Points on a hilly landscape, in no order, each with its height.
From any point a ball rolls to the lowest of the 2 points nearest to it. It stops when none of these is lower. Distance is the straight distance between rows; heights are no part of it.
(452) h=362: [ 10  -3 -15   3  -9  -4   5 -13 -13 -16  10 -11   7   7   2  -7  -2  11
   7  13  -2]
(603) h=595: [ -9 -24 -37   5  17  19  19 -13   8   8  20  11  17   2   5   5 -19 -30
   0  17  -2]
(136) h=375: [ 13  12   2  -8  11  -2  13   5  16  -2  11  17  -1  23   1  -5 -11 -13
  34  24  26]
(666) h=568: [-17 -20 -33  -1   3  -6  42   2   6  -8  33  21   8   2   1   7 -13 -19
  12  22   6]
(965) h=273: [ -2   4   0   3  -4 -15  16  -1  -7 -11 -15   0  20 -12  -3  -9   7   3
 -20 -19 -23]
(816) h=546: [ 19  23  30  -6 -12  12 -16   9  -3  -3 -31 -15 -29 -16  -2  16   1  11
   4  -9  15]
(625) h=415: [  1 -12 -25   9   7   6   5 -14 -21 -21  12  -5   5   6  -5  -4  -9  10
 -15   1 -14]
(477) h=151: [ 27  20  53  -7  -5   7 -30  16  11   9 -25  -5  -8 -12  -7  11   7   3
   6 -18  22]
(247) h=176: [  9  20  15   1 -14  17 -23   0  13  10 -17   5  13   5   7   2   9  10
   4 -14  -2]
(970) h=144: [ 15  16  19   2 -14 -27 -12  17  23  10 -13  -8   4  -6   3  -8   7   3
  10  -5  14]
(161) h=553: [ 21  22  42 -12 -15  11 -34  14  -6   0 -39 -21 -26 -26 -19  25  -3   0
  -4 -15  19]
(751) h=181: [  5   3  13   1  15  16 -20  -6 -24  -3 -27   6  -8  -4  -5  -1  21   4
 -39  -7   4]
(115) h=332: [-10  -2  15  -8   7 -16  -6  11   5   9   0  -1 -23  -7   1  -4   3   3
  11   1   5]
(554) h=199: [-10   5  11  -9  14  19  -7  -9  -2  10  -8  17   3   3   0   1  12  -4
  -1 -11  -9]
(693) h=134: [ -3  10  22  -2  -5  10 -17   1  -7   5 -20   1  12  -2  -2  -1  15   4
  -8 -16 -15]
(239) h=150: [  6  -4  10   4   3  13 -15   1 -34  -9 -19  -9 -16 -15  -4   6  20  19
 -37 -10 -11]
(955) h=177: [ 20  21  29   3 -19 -12 -22  21  12   8 -30 -20  -3 -13  -3  -3  -1   7
   2  -9   3]
(668) h=551: [-16 -16 -11  -1  26  24   8  -6  -3   4   8  27  -2   6   3  -4 -19 -16
   2  16  -2]
(578) h=531: [-17 -28 -15  -7  17  -3  12 -15  -1   2  13  16  15  -3  -4  -5 -10 -22
 -14   1  -1]
(888) h=234: [ 10   9  17 -13   0 -14 -11  -6   1   0  -8  -3  17   2  -8  -6  10  -4
  16  -4  -2]
(244) h=512: [-11  -6 -28 -11   1 -12  37  10  21  10  24  16   7   9   8   4 -11 -28
  16  19   6]
(557) h=413: [-12  -2 -34  -3 -15  -2  27  -5  12   5  14   2  25  10   4   8  -4 -16
   2  -3 -14]
(755) h=294: [ -2  -3 -13  16 -23 -18  -2   8  -2 -10   7 -16   2  -6   6  -5  -2  27
 -10  -7 -12]
(318) h=308: [  1  -1  -6  -5 -30 -16  18   6   7   6   5   0  16  12  13  -4  -3   2
   8   4  -5]
(885) h=296: [ -6  -1   6  -1   0  11  -1  -9  22  20  -3  20  21   9  11  -5  -3 -13
 -10 -11   9]
(361) h=502: [  3   5   9  -5  12  20 -18  -8 -18 -12 -18  11 -14  11  -6  -7  -7   8
  -5   6  16]
(448) h=202: [-11 -11   5  11   6   9   2  -1 -22  -7  -1  -5 -17  -6   0   0  10  16
 -29  -9 -10]
(226) h=73: [ 30  26  36   4  -3  -3  -9   9  33  10 -13   9  19   9   1  -3   7  -3
   7 -22  19]
(496) h=562: [-15 -30 -30  -8   6  -6  15  -8   9   9  25  10  23   4  -3   3 -16 -30
   1   8  -2]
(495) h=493: [-23  -4  -3   0  27  23  -2  -3  -9  -9   4  26 -17   5  -5  -1  -3  -4
   6  14  10]
(940) h=133: [  2 -15 -24  12  -9 -22  26   7  -4 -11  29 -13  -6   5   9  -2  -7  11
   0  14  -8]
(764) h=122: [  4  11  21  -6  -3   9 -26   9 -34  -9 -36 -15 -15 -21 -19  10  16  10
 -22 -16 -12]
(510) h=289: [  8   2  29  -7   8  -2 -19   6   6  14  -7  -5 -24  -1   0  -2  -2   1
  13   5  24]
(604) h=210: [  4  -4   5  -2  16   1 -11 -13 -15  -6 -15   7   7  -7  -3 -11  10  -1
 -30  -6  -3]
(740) h=535: [ 24  16  17  -4   0  16 -20  -5 -14  -7 -26 -14 -21 -25   0  14  18  15
  -8  -3   9]
(594) h=619: [-18 -31 -32   5  13   6  31   2  -7 -11  39  18   5  -1  -4   8 -23 -10
   6  20 -10]
(648) h=356: [  9   4   9  -9 -18  -1  11   3   1  12  -3   4  15   2  13   0   5   8
  13  -4 -19]
(643) h=630: [  2  -7 -27  -3   7  16  20  -8  24  13  13  17  23  16   7   4 -23 -34
  14  18  13]
(600) h=195: [ 13   8  14   4 -22 -11 -26  17  -3   7 -21 -32  -9 -19   0   4   5  15
   3  -2  -5]
(924) h=589: [-20 -18 -24   0  13   8  16   1  -2  -6  17  19  -2   6   2   0 -21  -2
   7  12  -9]
(388) h=201: [ 17   7  40  -4   2  14 -30  -1   3  16 -15  -2  -9   3  -3   2   9   1
   0  -5  23]
(871) h=507: [-12 -19 -36   9  -1   4  36   1  -3  -5  34  -5  11   2   2  15 -15   2
 -17 -11 -26]
(969) h=291: [ 23   2   4   2 -15  -7   1  -4  -6  -5  -1 -15  -7  -6  11  -1   4  17
  11  14   7]
(162) h=396: [-18  -5  -6  -3  -1  -4  -8 -13   4   0  11  10  16   7  -7  -2   7 -10
   3   0   2]
(476) h=322: [  4   4  -1  14 -20 -15  -6  20  -9  -2  -9 -26  -3 -17   2  -1   2  22
 -11 -10 -31]
(743) h=354: [-18  -1 -10   2  -3  -5  10  -3  30  22   6  10  20  11   5  -3  -5 -29
  -2  -5  11]
(732) h=365: [ -7   4 -12 -12 -18  -8  37   2  12  14   6   3  18  17   8   3  -5 -21
  10  -1  -6]
(169) h=260: [-11  -1  15   3   9  -6  -6   5 -10   3 -13 -11 -29 -11   0  -4   3   7
 -14  -6   0]
(49) h=217: [ 28  19  15  -6 -12   9 -11   0   1   1 -10  -9 -10   4  10   5   0  15
  23   7  14]
(17) h=126: [ 31  21  31  -6  -4   0  -9   0  12   5 -13 -12  -3  15  -3   0   2  -4
  22   0  23]
(825) h=417: [-13  -5   5  -3  20   0 -11   2  -6  -9   3  10 -24  -7  -6  -3  -1   5
   8  13  16]
(292) h=345: [ -3   4   3   2  -8   3 -27   3 -20 -14  -8 -26 -34 -22 -15  18  12  18
  -4  -3   5]
(84) h=522: [  9  17   2  -4   6  24 -22  -7 -19 -16 -23   2 -18  -4  -3   6   8  21
  -5  -1   9]
(896) h=285: [-14   1 -12   6  -7  -5   6  -2  -5   1  19 -16  -8   7  -2   6  14  -1
  13   3 -18]
(266) h=284: [-12  10   8  -4   1  17   6  -4 -13  -2  -8   4 -16   3   2   6   8   9
   5  -6 -10]
(159) h=324: [-2 -2  3  0  4  8 -1  0 13  9  9 21 -7  2 16 -4 -6  6 11 13 16]
(956) h=361: [ -4 -13 -16  15  -4 -13  20  -3  -9 -17  26 -14  11 -11  -4   4  12  16
 -21 -14 -24]
(644) h=288: [ -7 -10 -28  16  -1  11  17   4   3  -2  32   5  -4  11   7   5  -8  -9
  23  39   1]
(840) h=243: [ 19  22  18  -6  12   2  -5   2  18   2  -1   4  -4  24  -6  -3  -7 -12
  29   2  24]
(209) h=282: [  0   2  12  -6  -4  -6 -24  -9  -9 -10  -5  -1   0  -9 -13   0  17   9
   8  -2   8]
(5) h=461: [ -5  -3 -16  -2  13 -14  26   6  18  10  11   8  -6   5  12  -6 -11 -15
  10  13   2]
(251) h=102: [ 12  14  24   0  -7   7 -22  11 -18   1 -39  -8   8 -15 -10  -2  12   9
 -16 -16 -21]
(542) h=188: [  1   4  12  -6  -5 -29 -11   8  16  14  -4  -3  19  -9  -2  -9  14  -9
   5  -6  -6]
(216) h=256: [ -1 -24 -15   7  -2 -11  13   4  -4  -4  21   3  -3  -5  13  -5 -13  19
 -10   6 -11]
(188) h=338: [ -4 -13   1   1   0   2   5   0   0   5   3  14 -10  -6  19  -5  -6  18
  -7   1  -4]
(332) h=228: [  8  12   0  -8 -11 -20   4   4  27  17   0   4  37   5   5  -2  10 -17
   8  -6  -7]
(507) h=265: [  1   7 -11 -13  -4  -9   3   4  23   5   3  17  23  25  -1  -8 -23 -17
  19   2  14]
(996) h=242: [ -4  -9  -5   3  10   0   8 -11 -17  -9 -12   4  20  -7  -5  -9   3  -3
 -37 -17 -20]
(338) h=408: [  0 -12 -12   0  12 -10  20  -6   4  12  13  -6   6   0   9  -4   0 -15
   2   6 -12]
(488) h=471: [-23 -24 -16   7  15  18  -5 -14 -16   2  17   6   3   6  -6   1   4  -8
 -24  -1 -14]
(830) h=248: [  4  -2 -16   6 -26 -33  16   9   5  -8  11 -11   5  -1   8  -6   1  13
  -1   4  -3]
(428) h=283: [ -3  -8 -17  15  15  -2   8   1 -19 -22  20 -17 -29  -3  -8   4  -3  11
   8  18  -3]
(630) h=351: [ -4  -3   5   7  -3  -9  10  -4  -4   6   4 -18  -1  -2   3  -3  14  -3
  -5  -3 -15]
(723) h=233: [ 10  -5   1   4 -21 -12 -20   6 -10  -4   7 -25 -14 -16   0   6  10  22
  10   7  -2]
(796) h=136: [ 19  22  14 -10  -2 -15   1  10  29   5  -8  14  22  15   2  -7  -5  -2
  17 -14  15]
(912) h=316: [ -7  -5 -20   4  -8 -14  26  -2   0 -12   9   0  19  -9   1  -1   0   6
 -16 -20 -25]
(642) h=323: [  3  -2  10  -5  -2  -3 -39   3 -10  -6  -8 -14 -31 -16 -13   8  -1  13
   3   5  21]
(401) h=117: [ 27  21  43  -1   3  -2 -19   7  16   8 -22   0  15  -9  -4  -3  18  -1
   2 -19  10]
(968) h=212: [  1  13  26   6  -2  -6 -13   8  -1   7 -28 -21 -18  -1  -2 -10  -2   1
  -9 -11   4]
(713) h=462: [-10 -19 -38   6  -5  -3  34  -3   8   5  18 -12  23  -1   0   9 -13 -22
 -19 -15 -20]
(99) h=463: [ -4   0 -10   7   7  17   2 -13 -15 -18  -4   9 -10   7   2  -8 -10  12
 -10   7   6]
(794) h=366: [ -9  -2  -4   6  11  13  -8   2 -26 -16   4 -15 -41  -8  -9  13   4  18
  -1   6  -3]
(725) h=130: [-15  -7 -22  16   5   4  12   0  -6  -9  29 -10 -17   8  -4   6   3  -3
  17  25  -2]
(589) h=230: [  6   9   7   1  -5  13 -15  -4  18  11  -1  12   8  13  12  -2   2   4
   9   0  12]
(881) h=501: [-17 -28 -20  -1   3   6  11 -14  -8  -2  19  10  21  -4  -3   5  -3  -5
 -21 -11 -18]
(223) h=517: [-10   9 -12   0  17  -9   8   4   9  -5   8   3 -16   7  -1  -7  -4 -11
  26  17   4]
(849) h=438: [-24 -13   1   4   4   7 -16 -13 -10   1   9   2  -2   6  -9  -3  10   0
 -12   0  -1]
(991) h=503: [ -8  -2 -10   6  15  22  12 -22  -6  -5  -8  15   2  11   7  -9  -8  -7
 -22  -1   6]
(391) h=200: [ -1  15   5 -13   1 -23   0  10  21   4  -8   8   6  18  -3 -14 -15  -8
  13  -6  11]
(490) h=333: [ -6   0 -13  -4   8   7  -3 -14   9  -3   6  16  18  20  -6  -8 -14 -19
  12   7  14]

For each start below, name the point where the ball stops.
(244) => (725)
(881) => (226)
(912) => (239)

Call two points neighbours if one is among the 2 nearest of the other. Go from one point of each pair to the other, from neighbour to neighbour, staying as low as possible. Name the highest point that can't be avoided.
(940) and (239) => (476)
(251) and (17) => (969)
(251) and (226) => (169)
(542) and (226) => (332)
